A landscape with many valleys, sampled at points; each row gives a point and its height.
From any point a ball takes the steepest step (drop divided by distance) to one of its 2 nearest points. It stops when none of these is lower. Distance is the straight distance between rows; heights are no part of it.
Sizuz: [168 103 139  85 152 161  73 155 120 135 141 108 125 120 101 147 117 164
 181  99 137  52 107  89 125 141 170 112 109  97  88 107  98  20 142 115
  68 115  93 113 150 138 198]  (h 73.1)
Lek: [109 116 100 136 148 112 151 123 154 126 124 143 140 141 135 123 181  93
 141 133 124 115 104 110 158 147 135 123 131  99 138 155 126 111 109  99
 137 127 119 136  90 145  76]  (h 54.7)
fetam: [118 135 129 127 135 107 156  89 120 129 155 110  96 132 181 107 159 164
 110 165 110 101 141 136 144 140 122 114 185 152 153 147 131 186 146 110
 123 123 159 156 103 111 101]  (h 37.8)
Ladev: [138 152 103 146 124 114 111 126  84 133 103 133 100 147 111 102 156 152
 160 132 136 179 153 161 148 149 130 181 115 168 144 113 118 129 130 143
 120 126 148  66 150 154 129]  (h 43.8)
lipe: [122 137 106 121 165 134 133 113 158 124  77 119 121 136 105 115 127  78
 137 104 102 118 116 152 107 149 129  93 158 104 131 141 108  75 148 122
  69 132 107  95 189 142 158]  (h 59.8)
fafi: [ 97 110 136 148 106  95 134 128 117 113 107 159 118 156 132 123 164 107
 167 124 129 146 106 151 157 135 113 129 125  89 115 150  98 116  99 128
 145 159 148  82 106 141  92]  (h 58.3)
Tere: [ 79  83 136 130 104 163 102 133 177 131 157 136 147 119 163 157 166 153
 192 183 117  91 110  79 149 130 118 139 134 135 119 121 149 145  72 112
 135 135 101 124  75 131 116]  (h 43.2)
tesa: [163 127 154 152 164  74 161  78  96 162 136 165 124 142 142 125 147 108
  70 115 127 127 112 164 134 151 149 127  95  86 106 189  98 126 145 122
 150 129 157 114 132 135  72]  (h 42.4)
lok: [127  80 166  83 131 156  84 156  92 144 125 129 109 122  96 137 132 136
 181 103 149  72 107 108 147 148 163 104 108  67  94 144  92  48 127 152
 111 130 113  97 129 140 175]  (h 69.0)
bov: [172 122 144 175 144  95 101  88 103 151 139 108  92 102  91 112 131 114
 119 107 137  65 159 121  96 139 116 158  89 128 127  92  96 141 138 161
 113 130 166 126 114 169 171]  (h 76.5)
lodof: [200 120  82 118 156 116 165 136 109 166 122 146 146 102  70 107 110  85
  86  98 147 150 114 107 109 123 180 175  63  95 136 110 125  86 119 131
 139 110 117 134 156 147 127]  (h 80.4)
fibi: [140 169  79 123 141 128 110 185 123 117 130  79 116 161 106  96 171 128
 143  95 145 140 157  81 163 147 173 135 167 163 164 161 157 125 111 104
 130 139 139 151 130 136  82]  (h 52.9)
sasag: [ 67 135 141 125 112 141 105 138 159 130 102  74  97 116 108 145 107  94
 147 102 114 101 164 129 138 125  80 100 152 127 150  72 155 188 123 165
  98 126 138 118 124 145 177]  (h 28.4)
Bib: [123 139 147  92 131 106 144 153  84 130 100 109  84 133 121 105 120 101
  76  93 135 141 138 147 155 133 149  74 170  81 142 184 112 119 158 145
 153 134 180 151 116 131 120]  (h 61.6)
giga: [124 168 108 143 105 104 153 136  74  72  90 141 111 165 131  85  97 113
  39  73 157 195 152 126  89 127 112  99 157 146 166 172 112 119 154 111
 133 157 222 108 144 112 109]  (h 58.2)
notos: [ 95 140  89 151 102 154 110 162 141 100  92 152 160 168 100  85 155 124
 163 119 164 157 121  78 112 116 115 174 107 168 148 126 117  68  82  96
 133 158 123  70 132 136 116]  (h 62.8)
von: [ 77 173 163  97  85 180  95 164 133 137 121  90 140 119 137 156  63 116
  81 119 168 130 154  80 120  83 119  85 159 121 142 154 120 155 124 143
 189 139 156 144 109 110 119]  (h 31.5)
tum: [ 98 118 136 173 145  68 146  70 130 116 104 136  97 147 147 142 155 117
 178 165  69 117 141 210 138 162  76 128 180 118 108 129 113 183 151 154
  96 147 116  99 145 146 136]  (h 76.8)
Suv: [127  69 188 103 108 163 127 118  87 150 139 140 100 123 130 122  86 202
 116 162 114  94 137 160 111 109 107  77 151 133 114 143 107 123 155 167
 129 187 158  97 116 100 174]  (h 26.4)
Tida: [ 99 136 154 165  89 116 132  88  77  86  93 161 120 162 156 110  84 120
  89 155 112 152 123 166  93 118  98  76 195 131 106 193  87 150 132 160
 158 178 159  99 121  88 123]  (h 37.9)
mufar: [109 134 136 165  94 126  78  94  53 117  74 149  87 150 115 100 129 144
 145 140 115 158 149 163 121 145  96 154 151 161 128 142 101 128 133 186
 139 159 162  51 125 141 154]  (h 38.4)
dob: [102  90 171  99 112 156  88 134  95 114 103 162 109 151 128 119 120 126
 167 106 145 104  88 125 117 137 116  97 143  97  90 165  71  28 140 151
 132 151 132  84 130 136 149]  (h 65.7)
fega: [141 153 110 133 146 107 169 109 117 127 151 170 140 178 161 112 150 151
 104 119 150 169 109 124 119 131 126 171  81 167 127 145 115  79 142  67
 137 108 146 105 143 110  60]  (h 66.1)
Leb: [ 85 192 115 173  76 113 143 102 112  92 105 145 166 183 166 144 128 136
 137 147 138 188 143 124 138 110  82 174 113 170 112 127  95 174 106 102
 160 141 140  88 113 108 100]  (h 62.7)
lezil: [118 106 127 113 128 182  52 182 180 150 141  58 153  81  85 157 113 107
 133 100 129  66 128  59 150 117 182  78 112 126 133 114 209 146  75 144
 111  99  70 174 116 120 162]  (h 44.1)
rosu: [175 139 123 131 128  95 169 151  97 139 123 121 132 130  72 121 111 105
 146  71 174 164 127 134 102 121 134 168  67 100 107  83  80  89 135 133
 143 120 139 129 168 154 122]  (h 79.0)
fif: [130 131 127 150 148  94 124  97 156 139 156  98 108  99 163 131 167 113
 125 158  94  78 145 126 153 160 144 110 170 121 142 132 163 207 136 133
 116 100 118 186  91 136 118]  (h 35.1)
Vuzat: [124 131 148  81 125 189  67 176 129 156 148  75 155  91 113 154 101 111
 101 109 158 100 144  70 148 121 194 114 116 119 126 155 169 142 101 163
 167  96 103 178 106 128 151]  (h 40.5)
Gule: [142  80 123 107 147 110 131 118 124 155 110 137  71  85 118 100 167 128
 187 133  79 110 111 180 167 151 121 134 117 103 130  68 171 118 137 153
  61  82 102 137 134 145 174]  (h 83.6)
ronep: [151 156 142 132 106 157 121 172 122 129 147  65 151 114  75 152  90 138
 123  93 166 122 176 112  84 112 143  98 117 154 135 108  98 162 123 158
 141 161 144 131 154 138 169]  (h 42.9)
momad: [ 58 122 123 123 104 182 105 141 178 130 129 127 156 137 164 141 152 130
 133 165 136 125 124  60 155 103 116 152 128 147 144 141 167 152  65 104
 165 126 120 128  67 117  96]  (h 38.2)
Tef: [161 162 136 134 125 136 105 161 142 161 152  66 137 140 106 158 119 144
 145 109 137 138 175 116 141 135 173 146 113 165 119 102 157 189 116 152
 146 128 117 140 167 133 130]  (h 46.7)
rak: [104 146 134 161  77 107 161 112  97  83 123 175 161 185 152 133 116 173
 147 135 149 186 118 161 106 114  80 155 109 169  99 111  75 123 133 116
 147 150 148  76 133 105 119]  (h 60.6)
som: [191 105  85 111 148 143 126 145 139 131 134 109 143  99  73 120  97 141
 162 100 119  84 106 103  92 118 158 140 127 108 100  58 107  52 144 115
  59 128  80 120 188 138 211]  (h 77.0)
pamor: [ 91 127  93 116 111 169  90 175 154 111 102 110 129 130 120 100 180 151
 221 135 122 163 115 101 162 109 112 176 132 183 155  79 184 101  83 112
 101 112  84 109 124 134 142]  (h 73.8)
num: [109 162 115 100 133 128 106 135 142 110  65 105 114  86 122 107 145  63
 157 116 109 145 136 148 162 165 135 153 158 112 123 101 161 128 121 172
 121  78  99 167 122 148 167]  (h 21.7)
nop: [129 121  94 129 145 148  94 148 160 135 117 113 142 113 109 116 173  93
 165 116 128  92 115  74 148 149 159 148 117 127 139 117 159  92  87 119
 122 110  90 154  98 144 126]  (h 59.9)
Kat: [118  93 120 152 123 152 108 127 150 158 124 166 166  77 112 153 142 104
 138 194 105 119 117 114 149 151 161 163  92 105 128 153 167 174  44 155
 139 135 101  93  99 148 143]  (h 72.3)
rebog: [206 137  51 145 171  91 138 127 134 138 120 137 127  86  99  94 180  79
 194 125  92 125  95 133 142 172 170 164 124 113 138  81 172  91 119 135
  74  84  60 169 145 146 134]  (h 82.5)
kasi: [130 109 171 143 113 132  79 104  86 155 120 132  98 119 113 119 120 119
  98 133 139  80 147 122 119 141 137 126 117 117 119 161 109 147 112 180
 158 146 169 105  91 150 149]  (h 75.1)
sifan: [123 127 112 117 141 122 164 120 122  94 168 112 126 147 154 105 159 180
 130 145 125 104 132 131 110 142 126  77 205 169 156 152 103 128 161  91
 110 144 148 147 117 114 121]  (h 41.7)
biz: [107 130 115 118 137 170  79 184 209 153 113  96 177  87  86 161 106  75
 130 112 119 124 131  90 147 112 157 144  95 126 120  98 232 152  58 146
 113  99  53 151 151 123 148]  (h 47.7)
Vot: [168 121 141  95 136 156 105 132 113 141 144  96 145  63 119 125 111 106
  78 107 152  96 128  88 109 115 176 124 103 132 143 118 137  99 144 144
 152  68 116 213  95 140 176]  (h 35.9)
zoso: [129 130 116 110 122 154 148 173 157  95 181 114 212 119 100 157 117 137
 117 145 161 109 130 112 110 103 165  76 156 134 135 153  99 140 122 109
 166 156  89 188 101 114 128]  (h 51.1)
Ris: [109 105 114 134 106 126 169 165 116  96 166 160 166 159 116 118 103 154
  52 104 178 142 102 109  77 100 141  51 123 126 161 190  97  85 130  69
 137 168 176 103 124  97 102]  (h 54.0)
Kem: [123 159 102  88 139 145 146 140 124  75  84 100 135  92 111  94 136  78
 118 101 142 136 131 129 114 134 132 115 173 136 156 119 111  98 152 144
 127  94 117 201 115 134 171]  (h 29.8)
zuli: [172 125 134 134 129 111 176 111  89 104 174 138 152 113 120 106 126 177
  75 126 165 114 140 122  71 111 130 140 101 172 139 121  78 123 158 106
 136 133 168 163 109 121 139]  (h 37.0)
safut: [119 169 125 143 123 106 188 122 160 150 149 133 143 139 173 199 112 166
 142 187  97 187 139 167 167 106  87 161  89 149 114  98 149 223 131 110
 128 108 103 110 155 110 105]  (h 24.1)
Nurip: [177 108 164 156 134  78 142 112  80 154 138 135 100 120  80 122 125 123
 124  75 154  93 138 151 106 119 116 147  67  91 102  97  63 110 142 153
 140 147 173 117 133 161 145]  (h 77.7)
buf: [119  94 132 110 155 123 108 135 167 202 126 136  87 100 158 145 130 112
 119 157  83 140 121 127 180 169 163 132 104  86 131 144 237 167 104 132
 113  79 111 124 145 138 101]  (h 45.6)
gorin: [169 142 109  74 155 165 122 168 154 153 127  85 131 117 124 122 125 114
 116 102 119 156 127 103 155 130 188 124 125 139 137 125 195  98 137 125
 129  73  92 183 162 104 126]  (h 66.9)
karar: [137 165 162 128 131 121 139 105 135 142 160 127 149 115 138 161  77 137
  49 147 154 115 142 168 111  89 129  57 140 102 129 162  94 204 155 120
 175 161 137 150 127 111  91]  (h 44.8)
ruz: [ 60 134 146 148 108 162  91 137 158 106  98  91 118 160 129 139 121 100
 129 106 130  86 132  79 101 117  86  62 176 128 143 163 101  99 134 107
 118 173 157  98 110 137 132]  (h 17.8)
Zag: [ 73 147  98 118 121 157 136 118 145 103  61 144 135 158 168  99 122 106
  78 160 108 181 135 116 130 124 121 121 192 129 175 185 155 139 122 101
 131 146 151  97 141 106  96]  (h 42.0)
bedi: [148 193 117 148 150 116  58 107 105 103 118  67  78 119 127  98 162 120
 165 106 133  89 167 127 128 169 124 130 172 175 147 114 122 126 174 154
  81 100 126 153 141 164 165]  (h 37.2)
muti: [124  88 148 130 119 143 114 113 138 155 135 149 137  91 103 141 106 104
  88 149 123  94 134 140 124 125 137 106  97  87 135 140 127 167  95 154
 144 160 136 105 106 139 133]  (h 74.1)
ditam: [136 176 123 138 143 120 132 102 161 153 155 109 139 125 142 157 101 114
  38 135 121 126 165 124 133 120 141 112 134 115 149 152 151 223 136 107
 152 132 145 155 126 121  71]  (h 46.6)
fel: [123 142 121 137 126 132 136  81 124 157 131 169 122 164 184 131 144 147
  90 155 117 161 121 104 150 133 118 190  68 154 135 153 146 130 111  80
 144 108 162  78 114 117  63]  (h 68.0)
gani: [109 130 162 107 106 128 116 131  73  77 122 178 110 156 144 100 124 140
 119 100 180 151  94 124  86 124 101 111 141 137 102 174  64  24 166 131
 162 131 157 117 109 113 128]  (h 62.6)
sulil: [115 171 127 123 118 138  59 129 104  99 133  80  82 137 140 102 174 177
 202 135 149 103 150 124 143 159 119 131 202 191 135 110 114 116 161 138
 102 117 115 140 118 146 144]  (h 43.3)
Geno: [137  56 158 144 148 110 115  83 177 184 165 135  90  92 149 150 123 135
 127 164  75  67 125 157 124 154 114 105 103 111 115  95 181 162 141 122
  71 102 115 135 137 146 137]  (h 39.4)
lopa: [ 93  86 115 120 149 120  91 115 181 172  93 124  80  96 158 127 149  83
 142 154  61 124 115 123 172 192 143 112 150  90 127 129 240 151 115 130
  73  62  93 151 138 140 127]  (h 47.9)
nid: [123  90 171 149 133 108  81  85 108 164 108 116  57 105 137 113 140 151
 158 175  86  78 161 162 143 178 138 120 162 134 100 142 158 169 141 192
  94 117 122 113 122 151 181]  (h 25.2)
Zot: [ 89 170 137 100  94 168 114 178 151 140 133 102 154 137 146 156 100 132
 112 144 156 157 149  76 157  96 146 143 153 132 135 151 153 181  95 125
 195 134 128 150 115 102  91]  (h 34.3)
lidi: [142 128  97  94 131 147 167 213 135  68 158 100 184 120  76 132 125 124
 125  98 166 124 131  92 104 109 164  78 154 144 143 142 105  84 127 105
 146 142 102 204 118 115 141]  (h 45.5)
nebem: [130  83  93 138 127 155  88 115 161 119 140 117 111 110 123 114 152 149
 198 113 102  72 113  87 112 120  92 156 122 149 151  35 153  94 117 106
  56 108 111 116 115 141 175]  (h 71.1)
koguk: [143  92 173 124 132 114 138 151  98 136 171 160 133 162 121 147  97 113
  99  59 174 101  82 124 100  94 128  72  77  55 111 151  69  47 156 111
 152 150 166 101 142 134 108]  (h 49.3)
nub: [ 79 131 145 146 115 152 103  94 157 108  91 143 123 148 130 121 104  69
  99 103 125 109 109 107  91 108  74 108 130 116 131 139  93  84 128 122
 137 143 154  95 118 132 135]  (h 8.8)
Ded: [156 134 104 130 137 131 185 153 151 145 168 138 158 122 148 166 148 179
 175 190  96 175 116 146 154 123 144 152 102 170 132 105 166 178 107 111
 118 120  92 118 151 115 128]  (h 30.7)
bab: [ 97 126 174  85 110 169 100 155 138 139  94  81 106  88  89 152  78  98
 125  90 138 112 143 137 130 118 115  94 117 102 108  89 126 122 127 183
 121 111 122 143 134 131 197]  (h 33.1)
zuna: [133  92 162 140 108 127 141 146  87 103 165 164 148 149 116 136  81 141
  66  83 166 109  98 123  74  94 123  38 110  98 134 176  64  66 146  97
 152 179 189 101 122 122 128]  (h 51.7)
Pebal: [191 101  52 132 175 150 158 168 188 132 163  98 181 128  91 129 143 108
 143 120  83 112  88 103 127 101 171 101 115 137 155  98 201  96 121  89
  89 119  51 191 156  97 104]  (h 62.2)
soz: [118 115  95 143 107 135 187 130 149  86 136 182 207 122 105 126 120 125
 108 150 132 138 112 135 103  99 104 131  96 126 148 116  92 140  87  87
 126 176 126 100 115 107 128]  (h 59.6)
zakuf: [147 137 118 152 159  89 101 100 127 144 127  80  74 115 129 114 175 108
 161 121  99  76 161 140 151 185 148 111 161 126 135 121 149 171 144 156
  78 110 124 157 127 155 146]  (h 31.8)
tises: [121 121 115  73 124 163 186 165 137 128 108 147 138 121 123 108 113 140
 106 129 125 199 121 144 131  98 127 147 107 141 152 102 151 109 127 115
 127 113 129 117 163 101 131]  (h 49.2)
vina: [139  70 103 168 136 115 124  64 142 111 149 151 116 103 128 118 148 136
 167 144  89  59 125 135  98 132  82 170 120 128 144  56 120 138 123 118
  66 142 137 105 104 152 169]  (h 73.9)
zabun: [175 122  43 135 170 119 182 168 157 109 155 130 182 149  96 112 169 122
 153 127 112 132 106 105 123 130 168 141 125 156 150 121 150  95 112  80
 100 138  82 155 150 118  94]  (h 57.6)
melol: [122 174 126 138 131  93 128 110 134 121  79 139 138  92 127 148 130  74
 144 141 115 169 146 163 150 163 122 200 110 115  98 102 140 169 110 186
 154  89 106 149 119 157 151]  (h 14.5)
Bapud: [143 165 135 129 141  76 168  85  86 111 130 180 118 150 172 109 168 161
 131 150 135 169 103 169 147 152 105 196 104 151  97 144  93  99 162 114
 147  91 133 141 109 120  92]  (h 63.3)
pudel: [198 124 120 119 149 124 137 116 108 129 164 111 127  90 121  95 140 151
 119 111 150 110 129 100  92 117 145 159  99 165 133  75 117  95 155 122
 125  85 127 194 121 131 157]  (h 28.5)
zesod: [149 125 152  92 124 172 123 170 128 143 133  75 140  92  62 159  71 108
  97  82 161  99 141 106  90  87 132  73  96  98 138  99 100 108 126 136
 127 135 142 145 141 143 181]  (h 38.3)
Pup: [131 125 150 139 102 123 146 137 121 121 177 149 149 168 148 158 132 217
 185 127 152 145 130 140 119 112 101 178  91 172  98  75  81 104 144 103
 141 147 141  94 121 126 129]  (h 57.1)
Bak: [126 156 162 110 116 106 169 130  91 147 122 164 129 145 188 153 130 171
 149 179 136 208 118 174 172 126 124 182 113 128  82 149 112 151 149 147
 184  95 127 118 140 113 111]  (h 65.8)
Nosa: [174  97  89 124 147 140 160 140 143 157 142 163 180  67 109 140 143 108
 120 178 108 133 103 120 142 128 178 151  75 105 142 125 167 154  73 131
 138 116  91 150 109 131 139]  (h 70.3)
tok: [101 114 102 114 144 161  63 132 189 144  68  87 105 120 138 118 147 103
 181 130  77 131 128 115 153 170 151 108 159 127 123 116 222 111 115 124
  37  67  50 117 181 129 160]  (h 51.8)
Luro: [163 140 119  50 145 139 149 178  98 140 136 116 115 130 153 102 144 154
 123 111 145 190 121 112 173 131 184 150 123 146 140 138 179  89 154 116
 159  74 120 191 137 104  95]  (h 65.2)
zanoz: [144  99 224 164 102  94 116  82  67 128 142 199 131 149 151 151  76 119
  92 138 137 117 102 186 112  84 103  76 117  78  65 187  81 156 129 177
 188 183 131 108 116  98 103]  (h 36.2)
mugo: [ 71 141 158 124 113 137  95 125 141 147 117  75  72 148 143 143 115 126
 135 123 112  89 151 108 134 132  96  72 184 121 138 142 127 155 134 135
 123 150 160 107 123 132 129]  (h 23.9)
beko: [187 123 114 113 151 125 166 118 136 182 132 120 119  77  97 116  91 105
  65 107 117 154 145 144 111 113 146 162  57 112 152  68 168 152 137 137
 109  84 139 154 160 133 139]  (h 81.5)
fad: [130 129  85 150 108 130 154 163 135  84 146 162 186 160  90 106 119 133
  98  98 176 145 113  85  66 107 141 123 105 155 149 147  86  72 106  79
 134 172 142  92 142 116 121]  (h 57.5)
kude: [164 100 175 138 117 146 118 102 130 142 153 158 157 118 120 158  62 163
 106 126 137 105 123 161  63  95 106 125 103 118  88 107  68  96 156 138
 133 169 135  87 163 130 166]  (h 39.3)
rig: [108 196 112 103 116 116 115 164  84  98 124  88  88 157 140  89 141 148
 116  93 178 160 159  89 151 141 131 141 179 169 160 156 119 132 151 110
 160 122 191 160  99 125  86]  (h 55.7)
panir: [ 96  90 160 128 134 126 142  85 185 153 171 147 116 155 170 172 136 157
 131 160  97 102 104 145 137 112  87 105 124 102 108 136 124 141 142  82
 116 147 129 104 126 123  64]  (h 52.3)
Mibe: [132 180  97 137 131 129 110 115 128 142 115 123 125 161 142 126 142 117
  96  96 146 177 157  82 156 133 128 221  70 154 150 114 163 145 114 107
 157  99 167 113 119 132  74]  (h 69.3)
manut: [214 129  52 126 169 113 120 158 141 125 136 105 143 114  68 112 142 110
 208  95 115 102  88  99 123 132 166 159 121 117 101  57 147  51 126 118
  67 101  41 164 173 136 162]  (h 79.9)
nibup: [138  80 176 120 122 150 128 113 116 121 134 134 103 128 127 142  91 183
 149 124 106  90 136 175  98 118  90 104 147 134 103  99  88  87 177 145
  94 171 151  96 149 124 188]  (h 33.0)
Kidok: [145 115  66 135 160  83 215 160 152  66 165 154 181 155 107 119 155 137
 154 106 140 126  97 141 108 134 133 110 149 130 140 123  97  76 140  61
  95 164 110 151 137 118  96]  (h 51.6)
zavu: [152 132 177 175 106  90 174  66  72  92 129 154 157 119 130 119 102 148
  80 157 135 118 152 178  84 105  92 123 131 141  96 139  69 180 147 165
 153 182 158 154  97 108 157]  (h 45.2)
gamos: [124 145 113 145 148  67 202 131 117  60 149 140 138 171 132 114 151 138
 124  95 146 127 109 169  99 144 103  77 181 133 131 162  70 106 168  86
 102 160 157 135 140 115  99]  (h 46.3)
Lubon: [128 119 119 173 153  83 141  69 111  94 124 131 108 143 129 125 146 134
 175 116  97 105 146 187 109 135  60 151 142 142 135  78  89 157 162 144
  83 154 140  90 138 150 158]  (h 75.6)
rekit: [ 84  69 148 109 133 147 118 128 185 197 180 123 104 139 166 170 140 148
 122 173 106  97 111 106 162 126 133  83 128  87 134 156 172 171 109  84
 117 130 122 116 116 124  47]  (h 49.6)
nifu: [122 114 162 144 143 118 157  69 167 115 148 152 135 156 161 161 108 136
 108 128 105 114  97 186  93 115  82  90 156 115 100 142  84 108 177  96
 113 155 131 100 160 114 101]  (h 55.0)
vima: [150 118 190 140 139 103 123  84  80 144 155 172 135 147 159 141 116 113
  71 127 152 109 107 147 118 128 151 100 117  82  89 214  79 125 159 150
 189 138 144 120 127 124  87]  (h 39.7)
tene: [164 188  88 139 147 131  72 175 139 144 128  49 113 162 104 133 151 127
 168  94 123 152 179 101 160 151 178 161 145 184 135 113 186 162 123 135
 113 112 107 141 181 136 113]  (h 49.4)
Gufa: [ 87 176 147 116 101  98  82 125  99 142  78 130  90 131 163 143  97 107
 113 130 129 174 169 133 189 150 121 203 161  77 106 146 155 191 109 184
 196 115 171 135  98 141 116]  (h 23.0)
gef: [162  98 160 115 131 152 107 128 134 134 171 152 171 116 107 169  69 125
 108 100 168  83  97 107  68  93 137 120  87  84  95 121  58  53 149 122
 150 145 111 113 153 138 160]  (h 44.5)
Zelus: [104 131 142 129 108  78 161 140  84 112  91 155  93 176 144 102 126  99
 104  93 130 178 108 170 170 117 114  91 154  77 121 173 103 129 125 128
 158 149 180 105 127 109  79]  (h 60.3)
Nuso: [185 130  54 108 170 160 138 188 171 140 118  86 154 133  91 113 135  89
 124  89  92 159  96  86 140  98 170 138 103 145 153  98 240  80 121 106
  97  84  67 188 173  88 104]  (h 65.1)
kes: [119 131 109 144 145 112 161  99 165 117 158 154 148 124 175 148 185 127
 170 173 100 117  98 111 156 145 120 158 114 132 118 128 138 139 105  87
 134 105  96 160  67 129  91]  (h 50.1)
viv: [105 134 109 124 144 156  84 123 172 146  92 105 103 152 144 124 156 123
 185 129 104 128 123 124 131 161 130 127 163 148 121 132 141  85 142 111
  73 108  90  95 171 147 125]  (h 56.7)
bokam: [112 179 139 167 132  74 139  90 132 120 109 113 117 167 155 142 140 117
 153 144 109 142 154 189 134 160 107 120 197 128 102 150  91 185 161 146
 131 137 122 108 166 133 121]  (h 77.6)
mis: [109 141  61 151 136 152 121 171 169  88  96 137 173 149 110  99 192 123
 209 152 122 158 116  85 141 116 127 186 141 183 158 125 172  98  69  93
  96 142  74 114 123 142 108]  (h 69.2)
fize: [117 135 125 117 108 156 166 162 157 103 140 154 200 112 119 155 115 120
 127 178 143 156 112 146 135 106 149 107 131 103 122 151 111 160  86 117
 159 167  90 130 125 107 116]  (h 55.6)
dar: [141 131 133  68 142 116 154 173  75 131 128 121 110 124 125 101 148 129
 108 100 163 154 124 126 164 146 176 117 143 100 136 168 124  94 149 138
 170 101 150 178 110 125 111]  (h 63.2)
Peror: [134 161 171 147 108  90 179  70  89 116 114 129 125 117 161 134 107 154
  98 161 133 156 170 181 120 103  83 161 116 158 103 108 104 209 169 163
 151 130 150 158 113 108 140]  (h 47.5)
tek: [135 125 123 128 158 129 157  97 178 133 116 152 148 133 126 144 115  89
 110 124 107 131  98 170  97 132 121 103 132  96 115 138 104  90 156 105
 107 130 100 102 186 124 114]  (h 57.3)
zavo: [ 82 150 118 144  91 151 119 114 113 105  78 136 139 155 155 108 101 132
 102 170 118 159 150 127 114 139 122  97 216 142 144 190 116 163 117 148
 145 173 150  82 141 100 122]  (h 40.1)
pob: [122 110 147 145 103 122 138 108  50  89  89 155  86 147 113  88 110 145
 111 115 125 151 142 164  96 118  80 109 147 151 131 139  85 120 133 164
 130 174 186  83 122 116 154]  (h 34.1)
gogo: [ 66  82 153 160 115 132 102  90 189 152 140 154 117  99 142 180 108 124
 150 188  83  99 127 149 126 142  75 135 112 115 111  95 167 196  97 140
 101 133 106  96 120 142 141]  (h 35.2)
Pem: [116 130  90 130 127 154  86 156 182 112 118  81 122 121 127 114 160 125
 210  91 108 126 121  93 141 104  96 158 123 180 159  37 208 117 107 115
  70  79  69 149 136 113 164]  (h 74.0)
Muvu: [ 97 124 152 117 130 136 101 119 171 194 170 115  90 109 160 159  96 137
  57 151 113  95 150 113 157 110 125  99 111 100 154 140 189 225 116 103
 153 119 146 131 108 121  63]  (h 47.8)
Bas: [ 64 133 194 121  72 134  98 142 117 168 125 106  95 145 149 160  74 130
 121 127 149 127 148 122 151  95  92  91 149  98 112 134 113 180 119 169
 182 152 168  97 113 109 109]  (h 28.2)
busob: [165 136 161 139 125 115 163 108  87 126 166 132 165  97 119 129 103 152
  53 144 169 116 157 136  93 105 145 112  95 137 128 141  81 176 145 137
 173 146 153 178 100 122 126]  (h 41.6)
favep: [114 126 150 110 109 139  95 137 104 106 160 129 112 145 141 114 162 192
 199 127 157 108 123 125 144 140 108 156 142 159 117 109  89  85 138 126
 132 135 135 122  91 137 137]  (h 51.0)
mafad: [123 140 161 103 119 129 128 116 113 168 121 157 119  96 184 150 113 149
 112 199 113 167 127 151 172 133 140 179 122 120 105 152 166 184 121 163
 172  87 115 138 120 116 129]  (h 67.2)
minak: [163 138  76 156 128 109 178 142  91 119 134 163 149 140 115 123 167 179
 171 168 119 192 131 155 148 136 139 190  84 180 150 108 122 153  93 110
 113 138 123  73 148 136 131]  (h 39.5)
Bapen: [113 121  96  86 132 133 176 175 123  69 116 129 151 114  93  98 137  96
 107  93 165 141 108 109 107 112 122 105 144 121 156 118  92  60 136 107
 136 123 135 187  99 126 151]  (h 37.6)
lole: [162  94 132 108 148 109 157 106 120 158 111 119  78  87 109  98 127 129
 122 118  96 120 129 177 128 121 113 138 103 118 144  70 147 127 159 156
  78  96 138 132 155 132 183]  (h 82.4)
Dis: [139  76 209 168  93 134 107  91  73 149 147 175 123 146 134 145  64 180
 108 155 119 114 129 175 100  96  99  77 124 108  82 162  93 161 126 189
 157 212 150  55 128 108 132]  (h 32.4)
Nunen: [135  96  72 120 139 159  80 141 141 107 127 115 113 108 110  71 191 117
 170 114 126  81  94  59 132 132 132 144 135 145 172  98 160  52 100  89
  80 105 101 148  89 141 142]  (h 65.6)
bodap: [126 191 137 119 107 102 145 127 102 104  84 115 143 119 141 150 107 104
 113 124 151 200 172 129 165 138 131 209 113 104 110 118 137 194 111 163
 191 106 149 182  93 136 109]  (h 19.9)
putuk: [ 83 102 119 108 109 170 152 123 151 138  77 157 123 138 136 119 112 126
 113 161  94 185 117 156 128 110 101 126 132 126 151 132 149 120 114 123
 115 145 137  64 163 116 130]  (h 45.3)
gibor: [ 76 124 124 176 117 106 127  97 185 155 142 126 117 157 162 190 142 151
 178 162  87 139 134 143 148 136  73 165  98 159 121  77 162 187 126 106
 104 111 110  74 139 145 113]  (h 30.1)
sopin: [118 162 111 133 120 115 121 108  76  73  99 168 123 138 135  76 148 107
  91 112 162 154 117 113 106 149 124 162 138 150 135 171  80  64 144 125
 159 113 163 139  97 128 109]  (h 59.5)
vavo: [167 131 147 117 145 116 147 116 128 157 146 154 166  69 145 147 132 115
 105 188 124 131 126 146 154 145 182 151 100 102 109 152 146 182 117 165
 169 105  88 187 100 129 131]  (h 68.4)
zagiv: [145  80 147 117 171 140  96  97 168 206 167 117  97 102 142 139 120 114
  78 131 100  71 115 121 140 149 171  80  92  89 137 141 191 132 144 116
 100  80 104 148 134 146 108]  (h 42.7)
miv: [118 195 135 143  99  88 123 135  57  67 102 124  97 160 144  90 117 136
  89  93 178 175 161 123 105 139 113 126 168 159 131 170  82 126 159 132
 163 138 206 143 115 127 106]  (h 57.2)

Where does a ball stop that starts at each point below?
fafi => nub
dob => nub
beko => Bapud
pamor => Suv
viv => safut
tek => pudel
Tef => nub
nop => nub
